A landscape with many valleys, sampled at points; each row gives a point and its height.
A ball rolls from a point to the lowest of its 2 nearest points, and stops where none of them is lower. Distance is the straight distance between rows; heights are no part of it.
<1571> (h 572): [128  75 117  87 113 129 156 136 150 147 144 119 113  81 118 135 137 142
  61 134 168 152 123 137 113]
<1082> (h 302): [131 123 141 142 118 125 101 152 154 115 127 161 107 139 112 113 138 119
 139 104 110 126 104 108 135]
<971> (h 696): [181 161  77 193  97 129 130  79  67 100 129 148 157 131 141 136 102 138
 143 147 133  83 133 151 133]
<8> (h 280): [116  75 113 114 125 128  68  98 177 135 176 205 132 159 106 129 173 123
 129 126 104  93  82 112  95]
<1025> (h 680): [124 143 107 174 123 131 156  97 144 206 153 159 145  99 155 200 144 168
 136 126  92 135 103  69  99]
<1193> (h 456): [132 142 159 161 104 124 141 210 184 121 138  61  85 164 131  96 153  87
 119  62 151 141 123 110 177]
<88> (h 405): [143 175 123 145 123 139 134  95  83  87  84  96 152 117 127  96  91 141
 133 134 123 106 130 168 142]
<165> (h 450): [154 157 121 175 129 130  82 126 124  52 117 110 119 197 149 105 113  97
 166 106 143 125 141 167 167]
<1546> (h 451): [163 125  92  54 142 124 108  94  44  76 129 100 130 132 124  68 115 108
 105 156 149 112 172 204 136]
<539> (h 287): [142 115  87 150 117 127 145  94 133 137 145 139 141 102 156 184 105 150
 110 157 163 132 131 139 112]
<1142> (h 136): [137  69  95 105 112 132  84  60 187 138 159 176 132  92 125 132 125 132
 120 155 141  82  68 118  70]
<2074> (h 559): [138  83 143  79 114 135 159 133 178 145 126 123 115  41 100 113 130 141
  58 125 162 155  90 107 109]
<1832> (h 342): [140 136  94 202 126 125 117 118 143 161 161 185 127 149 163 194 151 139
 155 116 113 131 125  94 127]
<2135> (h 387): [140 140 104 100 125 135 127  78  78  75  96  76 137 112 135  88  90 133
 107 150 145  99 127 193 128]
<1023> (h 299): [131 120 183 151 142 137 130 185 169 104 110  95 113  93 104 122 113 120
 110 100 131  86  38  74 146]
<958> (h 312): [ 72 128 120 167 116 134 108  97  96 167 145 140 149 200 161 186 176 153
 167 121  60  94 107 121 111]
<869> (h 411): [ 80 133 174 127 194 139 113 116 187 115  77 126 143 116 149 157 111 126
 155 133 123 108  81 107 119]
<317> (h 395): [119  97 117 107 173 130  92 136 177  96 136 146 116 162 140 127 135 106
 130 118 170 158 164 169 143]
<781> (h 420): [187 188 112 153 120 131 126 119  67  77 104 102 139 125 119  68  91 124
 134 118 127 116 153 166 164]
<17> (h 637): [167 208 129 174 152 124 184 146  68 168  95 148 176 125 128 113 117 129
 177 145 106 134 199 102 153]
<1180> (h 304): [198 165 108 130 146 117 141  97 114 122 116 167 160  67 118 117  75 122
 130 143 149 135 152 121 117]
<1204> (h 243): [113 157 151 122 133 136 196 130 102 181  94  93 157  61 105 148 116 157
 116 137 125 178 147  90 116]
<1868> (h 479): [122 126 125 112 132 134  81 108  82  51 109 108 128 196 124  85 131 103
 152 123 126 110 145 198 145]
<945> (h 193): [157 135 153 103 124 121  90 162 139  70 107 143  96 123  92  49 116  91
 141  97 102 130 105 118 146]
<1415> (h 697): [144  86 120 165 121 134 137 173 191 147 173 163  86 142 135 150 173 115
  97  87 166 152 149 110 140]
<981> (h 593): [188 107 121 106 115 120 156 179 140 146 163 121 100  82  99  99 145 117
  72 106 171 185 147 107 149]
<553> (h 368): [112  65 104  68  61 125 129 120  97 145 161 120 114 104 107 113 145 148
  77 149 122  97  98 149  96]
<201> (h 422): [127 135 145  63 160 131 121  97 134  72  80  51 118  84 131  73  88 124
  92 139 153 120  98 173 134]
<65> (h 421): [101 108 192 116 179 140 109 203 209  96 110  89 103 151 129 109 131  84
 121  83 157 103 101 120 162]
<980> (h 460): [119 129 137 153 154 129  84 129 155  64 105 109 119 189 151 123 121 101
 156 116 148 118 119 162 152]
<610> (h 480): [ 61 128 175 146 112 129 158 187 134 159  96  62  99 165 124 141 163 121
 132  90 101 133 118 113 143]
<73> (h 248): [135  92  95 146 110 124  64  77 142 103 172 191 131 172 121 140 158 119
 151 139 115  86  81 131 101]
<772> (h 662): [103 164 159 161 123 132 130 171 139 135 103 131 115 156 124 119 136 112
 173  90  86 141 127  92 148]
<1917> (h 496): [168 173 125 170 139 132 115 131 147  91 106 138 120 124 131 112  92 114
 156 108 133 149 138 118 154]
<439> (h 510): [ 95 125 131 116 101 139 135  88 116 129 105 107 142 103 130 134 108 156
 123 155 110  93  87 135 104]
<454> (h 676): [ 40 142 187  78 168 145 147 164 141 148  73  90 125 143 110 110 133 124
 151 106  97 168 164 128 128]
<729> (h 654): [130 197 131 142 164 122 137 169 159 124 140 101 126 157 143 109 114  92
 173  95 158 181 205 128 173]
<982> (h 632): [138 199 137 160 140 141 185 132  81 161  87 119 164 102 124 132 106 148
 150 129 106 145 168 109 139]
<1102> (h 283): [129  96 113  76 136 107 141 112 105 175 160 183 152 113 121 153 134 136
 120 179 138 129 170 126  89]
<285> (h 427): [167 130 126 130 104 124 116 159 131  91 128 110  97 122 117  87 118 114
 107 101 130 140 112 131 155]
<278> (h 423): [ 63  76 134  86 152 141  99  75 162 106 111 129 144 137 144 153 128 133
 132 168 145  89  88 166  90]
<634> (h 657): [124 168 131 183 121 130 136 173 135 165 136 168 114 148 130 138 152 110
 188  82  80 151 142  69 144]
<1620> (h 659): [156 209 146 129 155 128 133 163 158 109 126  80 116 121 131  76  96 102
 157  86 159 184 176 132 182]
<1989> (h 286): [183  83  65 115 110 115  88  85 105  76 165 164 116 128 136 122 124 108
 114 146 170 107 121 170 112]
<1906> (h 334): [179 138 113 114 149 118 153 120 135 130 130 138 139  72 124 136  88 127
 103 144 170 168 156 127 124]
<313> (h 340): [ 66 101 140  47 144 122 155 133  79 183 134 144 152 127 105 140 149 146
 126 168 105 140 188 138  95]
<1643> (h 55): [ 87  85 130 133  93 121  99 142 100  94 130  83 110 210 145 147 156 127
 113 125 131  94 114 186 142]
<1290> (h 440): [126 153 156  76 151 133 127 127 124  92  95  46 115 112 125  73  98 129
  99 120 145 155 129 169 158]
<2079> (h 413): [175 133  87 120  74 122 146 100  47 117 140 123 144 101 116 107 106 139
 111 160 126  91 131 153 116]
<1661> (h 232): [129  97  96 124  57 125 155 116  81 131 151  91 120 115 134 143 126 157
  82 155 138 110 106 153 116]
<1909> (h 582): [159  78 111  82 112 118 161 167 121 151 168 113 106  98 110 118 155 131
  53 129 172 167 154 136 135]
<1660> (h 653): [135 183 132 193 128 137 173 143 107 184 123 142 136 107 139 164 136 140
 167 108  90 160 146  68 131]
<239> (h 686): [ 92 139 115 150 114 136 164  96  99 197 137 134 153 114 150 191 140 171
 133 146  95 124 128 102 102]
<1599> (h 208): [127  85 103 131 119 115 151 140 130 195 185 181 127 120 122 179 165 146
 105 143 135 138 150 103 101]
<1966> (h 403): [116 103 133  77 141 133 133  99 155  97  97  80 126  81 137 113  92 136
  86 149 161 123  96 160 113]
<752> (h 377): [125  97 124  73 155 132 127 114 161 110 126  83 115 101 142 119 114 136
  70 137 182 158 130 177 135]
<570> (h 354): [123 147 173 115 127 130 115 141 117  77  79  94 123 107 100  76  96 122
 133 124  94  81  67 114 136]
<667> (h 672): [ 58 132 170  66 149 138 122 145 107 129  86 120 136 149 100  99 132 126
 149 122  88 145 159 146 121]
<1840> (h 284): [200 115  69 125  78 117 104  66  94 125 168 175 139  82 116 115 102 126
 127 159 139  84 108 131  82]
<1495> (h 301): [ 98 140 180  77 138 127  89 119 119 100  89 144 136 111  76  64 117 121
 157 125  56  80  72 102 105]
<1579> (h 678): [187 141 130 111 109 120 149 206 136 140 152 145 100  96  77  70 133  98
 124  87 131 185 152  79 150]
<1340> (h 455): [135 177 154 101 121 138 154 142  84 109  95  40 130 108 109  72 100 139
 105 118 127 157 145 151 160]
<1828> (h 326): [100 110 135 168 103 128 122 123 152 168 147 135 124 139 144 165 162 152
 119 121  86  89  60  83 113]
<1653> (h 317): [200 113  75 139 134 112 100 114 118  84 163 169 122 136 141 133 119 108
 127 141 172 136 155 159 136]
<1347> (h 316): [122 159 110 206 128 135 106 108 120 156 150 169 141 179 176 187 161 140
 184 105  73 116 113  95 126]
<1679> (h 453): [ 91 117 170 105 149 137 146 179 178 139 113  70 102 135 123 110 144 121
 103  96 149 169 141 133 149]
<580> (h 658): [149 184 123 217 143 139 159 128 151 155 109 153 133 106 163 177 117 136
 170 102 112 158 126  72 139]
<625> (h 183): [119 105 101 130 131 124 125 114 123 103 143 103 125 159 159 160 122 138
 104 144 168 139 159 184 139]
<804> (h 247): [184 103  74 132  57 117  91  78  90  92 167 153 115 111 114 101 123 130
 118 141 122  69  79 137 101]
<1480> (h 260): [109 138 187 158 166 141 141 168 190 136  96 111 124  89 124 147 117 127
 131 106 118 106  53  57 136]
<1855> (h 485): [154 174 123 174 122 124 122 167 145  98 133 108 108 164 139 108 110 101
 155  91 140 157 157 125 174]
<1026> (h 642): [153 194 137 151 155 128 157 162  99 146 115 147 150 138 123 109 116 107
 182 123 110 156 208 102 154]
<38> (h 319): [ 53 101 118  95 119 139 146  94 107 185 133 128 150 128 138 180 143 166
 121 161 107 120 137 139  87]
<1970> (h 495): [ 80 155 153 151 100 142 112 106  62 101  82  92 151 183 130 118 131 138
 160 132  75  67 101 158 134]
<1707> (h 388): [ 85  76 133  60 103 130 115 118 124 139 138 142 124 112  97 112 144 141
 102 141 110 112 107 141  96]
<1209> (h 278): [190 164  97 153 111 129 150  73 118 138 116 157 160  50 125 132  67 141
 126 149 142 113 115 110 101]
<426> (h 604): [210 150 117 127 120 115 159 157 118 134 143 110 121  69 108 104 105 123
  94 119 164 184 145 105 152]
<203> (h 489): [105 146 134 153 108 138  93 114  67  69  96 106 137 204 125 105 132 116
 163 119 100  85 124 176 146]
<89> (h 321): [128 151 146 110 190 127 171 152 153 186 113 158 145  84 117 152 118 125
 147 130 137 195 185  82 118]
<1284> (h 475): [146 166 122 188  90 117 146 195 136 124 149  77  92 174 140 116 138  99
 139  79 143 160 156 114 178]
<1600> (h 669): [119 151 141 185 111 134 146  97 145 144 109 110 141 100 157 171 109 159
 132 140 102  92  50  82 121]
<876> (h 398): [ 55 119 174  86 169 142 128  98 164 132  74 111 150  97 136 143 107 146
 136 153 113 105  86 123  98]
<583> (h 348): [ 89 119 124 114 127 133 109 109  99 145 139 167 142 158 118 150 148 137
 150 137  91 116 139 130 108]
<662> (h 466): [109 134 145 172  80 118 145 207 141 136 133  73  85 184 124 118 168 102
 134  68 120 134 133 114 166]
<740> (h 351): [110  67 120  89 137 133 134 140 164 124 149  82 103 129 147 137 147 138
  51 131 188 152 140 181 141]
<204> (h 478): [151 126 110 106 144 124  72  90 100  92 149 221 147 157  91 104 139 100
 181 131 109 114 139 138 104]
<1577> (h 465): [137 118  96  85 124 134  92  82  47  50 118 107 132 163 117  73 127 109
 132 142 135  93 145 211 126]
<448> (h 206): [121  55 118  96  91 135 110  97 184 155 170 159 116  94 115 127 150 143
  80 143 133  81  63 118  85]
<1437> (h 626): [175 203 127 168 135 134 173 133  84 133 100  89 157 105 126 108  88 143
 135 127 137 152 170 127 162]
<1846> (h 336): [113  89 158 113 135 130 113 159 187 122 127 156 103 124 110 110 152 119
 106 107 127 122  97 112 126]
<2144> (h 129): [134 125 117 123 130 127 127  97 154 144 127 175 140  87 121 150 110 142
 127 137 127 134 112 110 103]
<900> (h 394): [ 96 149 155 170 191 142 121  97 189 133  89 143 154 113 184 187 116 139
 166 131 111 105  64  87 116]
<1325> (h 310): [182  94  77  91 116 115 102  60 102 136 168 193 158  89 121 128 105 114
 134 183 160  94 138 142  66]
<260> (h 337): [ 77 114 127  73 121 127 153 103  75 205 144 150 168 119 113 155 147 155
 132 173  84 114 159 113  79]
<682> (h 409): [ 79  72 123  77 107 135  97  81 131 115 131 123 131 124 123 122 135 137
 119 166 123  78  85 161  86]
<619> (h 289): [120  93 115 103  95 117 126 144 113 159 169 172 117 121  97 132 155 142
 104 129 110 125 126 117 108]
<1424> (h 520): [ 78 129 141 113 124 155 150  64 146 158  85 102 161  76 150 158  93 163
 131 171 119  94  76 120  87]
<1922> (h 204): [149 112  92 155  46 126 113  75  96 112 152 115 121 120 131 124 118 148
 114 155 112  58  61 134 106]
<267> (h 251): [ 74  99 151  72 145 128 129 155 139 123 125  44 107 159 138 118 141 138
  81 118 161 158 152 190 147]
<1019> (h 261): [109 138 180 101 136 125  93 159 137  96  95 147 113 130  83  66 125 106
 160 104  76 107  87 102 132]
<486> (h 691): [138 107 127 146 120 130 147 193 166 161 163 167  92 134 106 128 168 109
 126  88 136 165 159  92 139]
<1018> (h 529): [142 136 138 102 162 132 146 107 177 114  97 101 132  63 129 123  84 139
  96 133 166 169 121 131 126]
<1217> (h 390): [ 87 126 145 131 177 140 102 121 178 133 110 180 132 150 144 153 144 120
 171 112 114 141 122 113 119]
<756> (h 244): [163 159 132 126 114 136 165  93 136 147  97 132 153  35 108 126  78 149
 113 136 131 142  98  94 101]
<312> (h 502): [ 73 145 134 132 101 150 132  81  75 131  93 104 162 143 135 134 122 158
 142 149  82  79 105 151 113]
<905> (h 223): [110 160 176 170 170 139 141 152 183 123  77 111 124 115 147 150 106 121
 152 108 125 134  88  82 147]
<1173> (h 402): [135 129  98 104  91 131 127  96  32 103 126 123 152 135 110  95 119 136
 127 157 109  83 146 179 119]
<631> (h 613): [216 177 117 145 133 109 169 147  98 135 148  82 133  89 134 109 103 132
 100 143 177 176 174 123 165]
<1280> (h 347): [101  52 120 100  67 129 138 137 125 135 155 101 102 128 126 132 163 147
  52 136 144 100  92 159 115]
<1289> (h 355): [ 84  88 159  79 148 134  90 114 158 100 115 130 132 118 108 110 128 123
 127 145 113  61  55 122  96]
<1449> (h 308): [161  93  90  86 135 104 120  80 123 181 175 211 164  94 126 155 117 125
 124 189 149 116 152 119  66]
<1110> (h 207): [177  96  73 142 113 119  65  59 131  77 171 205 129 143 115 127 136 110
 155 139 146  92  94 142  92]
<1673> (h 197): [144 114  98 132  71 112 152 142  52 130 157 102 118 144 127 137 134 148
  94 149 129 120 149 153 137]
<341> (h 315): [ 50  83 145  56 128 129 152 144 107 163 122 107 128 131 102 136 154 151
  97 140 118 149 158 154 107]
<1114> (h 362): [191 133 116 118 155 100 161 153 126 150 150 138 130 102 129 134 119 121
 111 153 173 176 190 120 138]
<111> (h 213): [103 126 164  93 144 128 114 164 153 104 122  29  95 159 146  95 134 123
  92 106 168 150 125 178 172]
<27> (h 371): [149  84 162 132 135 133 116 175 201 100 134 127  84 121 124 100 144 106
  83  93 160 115  86 113 148]
<117> (h 122): [ 85  69 134 112 130 122  96 127 135  78 122  62 114 185 161 144 143 123
  92 138 165  89 100 198 137]
<2109> (h 199): [190 156 122 140 106  90 170 176  53 146 152 111 133 161 123  92 143 116
 134 161 125 144 207 124 158]
<1138> (h 300): [107 131 139 172 116 131 147 144 149 170 131 142 113 123 134 164 158 146
 132 106  99 138 100  82 122]
<2061> (h 242): [136 126 107 172  77 128 106  74 127 135 148 132 141 132 138 147 126 151
 133 149  86  63  48  98 104]
<1873> (h 649): [150 196 137 138 179 119 164 167 136 155 128 124 144 137 139 119 116  99
 175 125 147 186 228 104 158]
<57> (h 329): [ 89 114  98 133 114 128 112  98  86 177 175 169 156 176 138 182 170 151
 150 145  78 104 136 121 100]
<331> (h 268): [117 120 150 142 137 129  79 159 175 114 134 193 108 171 116 109 159  95
 172  91 100 121 108 101 137]
<1974> (h 666): [ 89 145 159 109 133 134 110 161 123 119 102 141 119 162 103  95 134 109
 166  98  85 142 147 122 139]
<470> (h 488): [ 79 152 162 183 110 129 158 193 139 173 111  92  97 172 140 151 173 103
 168  71  84 139 127  92 146]
<2141> (h 401): [132 101 170 149 156 138 125 184 204  96 124  76  98 133 144 129 129 105
  89  95 177  99  82 122 165]
<500> (h 263): [120 150 159 177 126 135 157 159 166 147 100 107 112 107 128 144 130 135
 130 102 122 155  99  76 140]
<142> (h 648): [132 188 139 157 136 135 154 142  87 177 119 168 148 125 115 130 136 131
 182 113  71 141 166  80 132]
<1680> (h 543): [139 114 137  94 139 134 172 131 164 146 113  85 128  47 113 127 113 148
  64 128 174 186 117 116 123]
<291> (h 341): [113 131 110 202 148 133 144  97 177 127 112 112 130 131 194 211 112 152
 120 136 166 139 111 131 137]
<2115> (h 331): [ 77 110 184  88 144 128  96 143 139 117 113 126 128 124  87 100 134 124
 135 124  76  67  51  98 112]
<136> (h 376): [143 158 123 142 172 124 153 136 132 141 130 116 145 131 151 154 105 131
 137 142 167 174 202 137 146]
<503> (h 517): [132 147 135 134 158 134 128  96 157  97  85 118 138  96 140 132  83 134
 125 134 144 137 113 136 127]
<1034> (h 404): [181 135 115 104 118 121 106 118 106  68 113 123 101 102 108  66 100 112
 113 114 128 125 112 147 140]
<1316> (h 437): [ 90 103 186 134 146 137 137 196 201 135 111  91  97 154 130 123 159 103
 114  82 145 128 116 110 151]
<1835> (h 171): [102  93 156 120 134 121 107 161 152  89 123  46  97 186 154 123 143 118
  89 112 166 111 110 182 163]
<793> (h 374): [110 140 108 215 120 129 138 126 132 150 136 129 122 165 181 204 144 145
 146 115 122 133 125 118 141]
<880> (h 285): [140 140 145 108 151 116 184 149 115 191 122 138 148  72 100 146 133 136
 120 147 133 185 172  81 112]
<510> (h 257): [135  72 121 131  81 133 133 116 178 180 181 165 117  94 106 139 164 154
  75 124 118  99  69  82  94]
<1482> (h 379): [ 66  92 161  57 159 137 107 100 172 129 101 145 140  98 112 119 125 133
 128 149 115 104  88 128  87]
<2113> (h 269): [115 145 119 196 106 134 101  83 127 143 139 136 150 160 166 172 142 150
 154 133  70  71  54  89 116]
<1947> (h 298): [129 108 118 144  75 123 125 126 134 180 169 157 120 123 102 141 164 155
 104 119  78 106  78  77 104]
<1085> (h 345): [152 148 122 146 147 108 175 170 114 168 151 108 128 133 135 146 139 119
 133 145 153 179 207 106 145]
<1150> (h 367): [147 145 109 110 142 128 120 107  82  87 124  88 136 142 137 104 104 128
 115 142 149 130 167 190 149]
<1518> (h 665): [180 171 131 107 147 128 108 165 155  92 140  99  97 121 125  60 107  94
 131  93 160 178 155 141 178]
<463> (h 293): [ 89 146 132 195 137 139 110  93 124 148 122 134 152 180 187 190 154 146
 176 119  78  95  89 115 120]
<1794> (h 154): [190 131 108 130  82 100 158 157  37 132 161 122 126 140 119 108 139 130
 104 164 126 125 171 134 144]
<1046> (h 620): [193 203 119 178 126 123 167 137  86 122 136  54 141 120 147 111  97 144
 118 132 168 157 176 144 180]
<2094> (h 226): [151 121 125 136 138 125  62 124 165 101 149 225 117 149  96 103 146  97
 172 102 105 126 104 103 122]
<573> (h 346): [167 128 101 151 124 122 105 137 139  81 145 129 110 151 147 127 117 115
 119 117 163 145 145 156 157]
<451> (h 497): [ 77 113 160 171 107 128 134 190 151 180 140 127  92 187 134 150 199 113
 147  72  83 112 116  93 135]
<714> (h 507): [131 175 155 158 156 137 117 119 150  86  77 102 134 133 141 113  90 121
 153 118 127 133 121 132 152]
<16> (h 436): [186 174 112 168 114 132  92 120  87  43 107 109 115 164 129  64 105 103
 156 105 123 108 131 165 168]
<1591> (h 328): [106 131 194 117 141 136 122 184 133  94  92  74 116 104  93 100 106 118
 123 106 104  72  42  89 139]
<155> (h 240): [205 162 139 101 121  85 171 182  71 151 141 126 129 130 107  63 141 102
 135 159 126 165 211 105 149]
<760> (h 375): [108 149 134 185 158 141 124  92 168 115  91 126 144 133 183 187 108 139
 150 136 136 119  94 122 131]
<318> (h 400): [143 177 100 223 133 136 155 105 111 146 123 140 147 140 183 197 114 149
 160 129 127 134 147 116 145]
<2098> (h 468): [ 55 110 171 103 132 132 145 164 139 140  94  72 113 151 123 134 146 135
 110 114 118 142 124 140 133]
<769> (h 443): [158 121 132 148 103 127 131 187 164 112 144  95  85 139 124  99 143 109
  97  86 152 153 123 124 166]
<1057> (h 685): [136 138 137 122 121 127 157 195 135 158 140 138 107 117  91 104 147 110
 134  97 124 178 166  87 143]
<1417> (h 205): [133 166 135 120 111 144 194  97  92 178  93 110 173  41 109 135  90 159
 114 149 122 142 126  95 102]
<271> (h 320): [119  64 115  94  78 123 100 137 133 156 191 186 107 140  85 109 180 139
  89 117  95 100 105 117 102]
<1472> (h 378): [162 167 154 118 131 129 110 129 114  63  82  93 114 107 108  51  91 111
 133 111 111 115 102 136 153]
<1704> (h 689): [120 150 112 166 110 129 172 124  78 161 132 123 146 134 144 174 129 154
 131 147 117 132 157 120 128]
<1444> (h 123): [ 77 108 123 141 124 130 116 128 111 116 123 104 125 193 155 167 145 135
 129 132 135 127 146 173 136]
<663> (h 322): [ 89  68 126 104  98 128 154 150 124 140 145  71 105 142 135 144 159 151
  59 130 159 138 128 169 131]
<176> (h 350): [105 165 145 115 189 141 150 121 142 159  86 154 158 100 128 148 103 132
 161 127 114 170 174 107 120]
<233> (h 491): [154 161 124 145 129 134  77  99 103  99 126 205 144 150  90  94 128 111
 189 114  79 108 122 113 120]
<1988> (h 652): [122 163 137 137 130 126 123 165 108 166 141 193 126 147 101 116 150 110
 189  97  64 146 160  74 130]
<2099> (h 241): [118  96  92 147 140 128 140 101 159 124 140 111 131 130 176 193 116 150
  92 153 188 146 141 166 125]
<1583> (h 288): [ 58  74 135  61 137 132 133 129 130 130 121  91 123 142 133 140 140 143
  86 143 145 138 144 183 117]
<829> (h 471): [ 99 139 150 141 167 129 113 146 180  98 106  83 116 171 161 133 116 113
 140 108 159 148 142 157 160]
<2102> (h 508): [105 106 136 171 112 132 106 169 170 169 166 182  93 184 130 143 200 112
 149  75  91 115 120  89 130]
<770> (h 265): [103  83 113 122  68 139 155 101 128 144 133  79 123  93 142 151 121 161
  77 162 146 102  76 141 103]
<103> (h 426): [217 122  78 116  95  96 136 103  42 112 156 143 145 116 133 101 118 118
 104 185 148  95 162 157 122]
<1696> (h 282): [160 148 133  92 147 107 148 175  96 140 145 124 128 137 113  91 129 107
 134 141 138 169 209 129 148]
<432> (h 252): [194 100  69 108 121 116  78  69  85  71 166 198 135 135 110 107 128 100
 150 150 155  95 134 162  91]
<826> (h 418): [125 172 109 202 164 138 145 125 137 142 119 133 142 161 185 191 120 129
 173 120 140 159 177 127 155]
<819> (h 385): [130 118 118  81 102 122 125 137  45 107 136 112 131 147 103  89 131 125
 114 146 111 116 161 172 135]
<701> (h 408): [ 83  95 144 111 164 133 101 136 175 111 116 151 117 158 136 139 146 115
 137 116 137 141 131 148 128]
<1646> (h 439): [ 90  97 119  76 150 139 100  76 126 102 117 144 148 131 130 133 120 127
 137 157 143 118 134 178  97]
<1936> (h 664): [140 165 136 219 124 132 144 125 158 140 107 132 125 116 162 175 119 147
 147 112 108 123  73  74 139]
<1077> (h 373): [ 98 155 155 115 174 142 113 108 158 134  88 175 146 113 124 132 114 129
 171 122  99 145 125 108 117]
<538> (h 503): [162 174 124 155 144 136  99  97 129  89  99 180 141 117 116 104  98 114
 175 118 111 123 124 121 129]
<1349> (h 292): [ 93  88 115 174 125 133 144 110 176 127 123  90 121 141 185 203 129 155
  88 145 178 121  98 153 129]
<1186> (h 438): [200 117  88  73 130 100 124 103  47 102 147 121 136 130 138  83 121 107
  98 184 159 113 179 182 136]
<873> (h 61): [164 124 134  79 137 121  79 149 141  86 129 198 105 111  74  52 123  89
 150  98 103 140 126 118 124]
<1785> (h 253): [135  99 106 123 112 114 146 154 107 152 164 149 121 133 121 153 145 138
 107 143 141 144 161 126 124]
<107> (h 153): [132 112 145  92 133 122  61 133 146  92 136 202 113 145  74  70 149  96
 163 107  84 113  99 111 115]
<2002> (h 671): [203 161 121 130 124 121 124 175 155 106 144 132  97 100 104  72 111  98
 126  89 151 180 146 105 167]
<19> (h 344): [112 150 137 101 158 132 134 131 107 116 114  85 138 143 134 119 106 133
 128 134 143 158 182 169 150]
<896> (h 452): [121  97 107 101 150 126  96 100 136 114 145 187 141 141 126 147 134 119
 141 147 144 134 151 153 107]
<720> (h 184): [151 131 109 130 142 115 121 111 131 160 156 207 144 108 117 155 127 131
 150 139 119 137 147  95 107]
<1076> (h 682): [ 59 152 164 108 173 142 173 156 143 172  88  86 130 116 124 148 133 133
 142 113 118 188 175 115 128]
<212> (h 372): [160 103 103 110 151 122  94 143 159  90 164 117  95 156 147 108 136 105
 102 111 187 160 156 184 168]
<1567> (h 464): [111 113 123  82 175 130  82 108 120 108 133 203 148 163 104 122 140 102
 175 139 123 139 166 150 108]
<83> (h 297): [ 67  82 118 104  97 139 138  92 138 163 134 112 137 116 146 173 139 163
 101 163 132 101  95 144  87]
<1973> (h 693): [159 155  98 177 103 123 151 111  59 126 134 132 157 145 145 151 117 148
 134 156 128 107 164 146 138]
<437> (h 675): [126 146 111 183 118 138 139  72 162 167 129 149 150  95 167 189 116 163
 134 138 110 110  74  82 100]
<738> (h 311): [114  63 107  84 101 120  70 109 126 123 184 196 122 166  89 109 178 122
 120 130 104  97 106 143  96]
<993> (h 318): [116 138 134 118 138 124 161 163 103 151 131  96 127 136 120 131 132 131
 126 129 136 170 190 133 143]
<1456> (h 250): [149 103 106 113 123  92 161 121 103 215 177 189 151 113 129 172 156 143
 122 185 124 131 164  87  85]
<1900> (h 51): [121 110 109 112 137 137 102  55 169 131 126 175 149  94 133 150 106 135
 142 155 132 103  87 122  80]
<1035> (h 323): [116 101 100 119 140 132 167  93 153 179 140 139 153  78 156 202 106 159
 100 168 174 149 143 130  93]
<479> (h 366): [108 108 120 100 115 125 111 128  90 108 133 137 128 157 114 122 134 130
 126 136 116 125 144 162 126]
<1230> (h 399): [148 166 107 172 161 132 126 116 127 114 121 138 147 153 160 157 105 123
 160 133 157 152 182 146 150]

Where does a ball stop that starts at each point below?
<439> => <463>
<451> => <873>
<1855> => <905>

Call two points neighbours if one is among the 2 nearest of the other. Go from one point of each pair to the other, from neighbour to neighbour, staying as low as possible. Name the highest point that can't be avoided.
<463> / <1599> => <1325>
<1110> / <873> => <869>
<1417> / <1599> => <701>
<905> / <1900> => <1828>
<1110> / <463> => <271>
<1794> / <1417> => <1114>
<1643> / <1794> => <313>
